Each scene shows the same named points in several views. A view is turned or mirrored, shifted and resized as a whole, has a little noise and may leave points out.

Scene 1
View 1
peki: [ -9  -2 -12   7  46  16  20   1  -5   2  -3  15   7  -4  10]
Gosib: [ -8  -5 -12   2  44  12  13   3   7  14  -1  17  -1   1   7]
kugeb: [ -7  -9 -30 -12  -6  -1  32  -2   3 -35 -14 -19  11 -15  36]
feb: [-10  -4 -10  -6  44  15   9   5  16   7  -1   7   6   3  19]
gul: [  7 -10 -41  29  19  17  48  13 -13   6 -19   0  12  18 -14]
Sato: [  8 -14 -45  23   2   3  56   9 -18  -4 -17   0  13   1  -3]
Pavun: [-25   6  11 -17  49   8  -2  -8  11 -10   7  15  -2 -17  39]
mobar: [-30  13   3   1  23 -12  28 -23 -40 -55  -4  -5  14 -34  54]
Dizu: [ -1  -5 -35  27  36  20  40  13 -23   5 -15   4  14  17 -10]
rumom: [-18   2  -8  -5  23  12  19  -8 -17 -40 -11 -14  16 -11  42]
rosi: [ -2  -5 -32  24  27  23  38   9 -19 -14 -22 -11  17  15  -3]
Sudo: [  6  -7 -32  17  22 -18  39   9   6  41   8  45  -9 -14 -15]
zir: [-20  14   2  14  57 -18  17  -4 -12  23  25  54  -8 -31  10]
View 2
feb: [ 20  -5  12  -6  -8  11  12   4  15 -16  -2  17   6 -34   5]
Pavun: [ -1 -14  27  -4 -18  13  11  -3  12 -22  10   9   4 -37   3]
kugeb: [ 22 -28   8  18   6  10  -4  33  19  -4  24  15   4 -60  -2]
rosi: [ 33   0 -11  23   7  11  -6  28  -7   5  -7  19   2 -41   6]
Gosib: [ 22   1   3  -2  -6  10   9   3  14 -13  -5  12   0 -29   3]
Sudo: [ 35   4 -17   1  -1  14   7  -7  46   5  -8  -1 -19 -24  -9]
peki: [ 10   2   1   9 -16  16   3 -10   2  -6 -12   4  -2 -24   1]
mobar: [ -7 -34  17  37 -18  20 -11  12  -6   1  27  -7  -1 -57  -6]
rumom: [ 18 -28  12  24   4  11  -2  37  -6  -7  20  22  13 -58   4]
Dizu: [ 34   4 -18  22   7  14  -4  15  -1   7 -15  13   0 -31   4]
zir: [  1  -1   0   5 -24  22   5 -27  27  -3  -5 -10 -19 -24  -9]
View 3
Pavun: [  0  17   9 -13  27  10  -5  -6  -1 -26  -6 -19 -42  18  22]
peki: [  1  12   0 -14  28   9 -11  -2   7   0   4 -15 -13   6  11]
rosi: [  1  29   1  -8  34   6 -17  22   8  26  11  -4   5   2  -4]
Sudo: [ 25 -20 -11   2  23   7  -8 -14  19  -4  21 -37  17  12  10]
feb: [ -8   7   5 -13  26   5 -11   1  11 -16   2 -16 -19   8   6]
Sato: [ 15  26  -3   9  32   5  -7  20   6  25  19 -19  21  10  -8]
Gosib: [ -3   1   3 -12  27   7 -12  -4  14 -10   9 -17 -12   6   9]
rumom: [  5  52  11  -2  30   8  -4  19 -13   6 -10 -15 -31  21  11]
gul: [  1  14  -5  -4  32   6 -16  21  17  26  19 -10  19   3 -10]
Dizu: [  5  13  -7 -10  29   6 -16  15  13  26  14  -6   8  -2   2]
mobar: [ 28  54   5  -3  31   9   3   8 -27  12 -12 -23 -38  31  30]
zir: [ 28  -9 -15 -18  23   9  -3 -30  -1  -3   6 -35 -20   9  37]
View 4
Gosib: [  7  -7  15  19   5 -12  18  13 -17   8   7  -6   2  -2  12]
gul: [-18 -38  25  39  -9  -6  13  -9  -6   4   1  -9  17  46  29]
rosi: [-20  -9  10  24  -9   1  18  -7  -4  -4  -4  -4   4  39  12]
Sudo: [ 23 -38  38  10   0 -11  15  22 -35   2  10 -34   2  15   8]
Dizu: [-13 -13  19  16  -8  -6  21   5  -6  -9  -5  -5  -2  37  16]
rumom: [-14  14 -29  24   6  20  18 -13 -13  11  11 -10  -4  11 -12]
Sato: [-13 -32  13  27  -9  11  13  -3 -14   1   4 -25   5  49   9]
Pavun: [ 10  17 -10  17  13   1  22   8 -25  15  15 -10  -6 -25  -5]
zir: [ 32   0  16  -8   5  -6  22  28 -36   1   6 -28 -17  -8 -18]
kugeb: [-15 -14 -23  38   6  24   9 -18 -21  17  19 -22  11  19  -6]
mobar: [ -7  22 -40   3   4  31  21  -5 -25   2  14 -23 -18  16 -35]

Which points are out of place in each view (at most two, in the order of its rows)? Write none if all are in place.
view 1: none
view 2: peki, rumom
view 3: none
view 4: gul
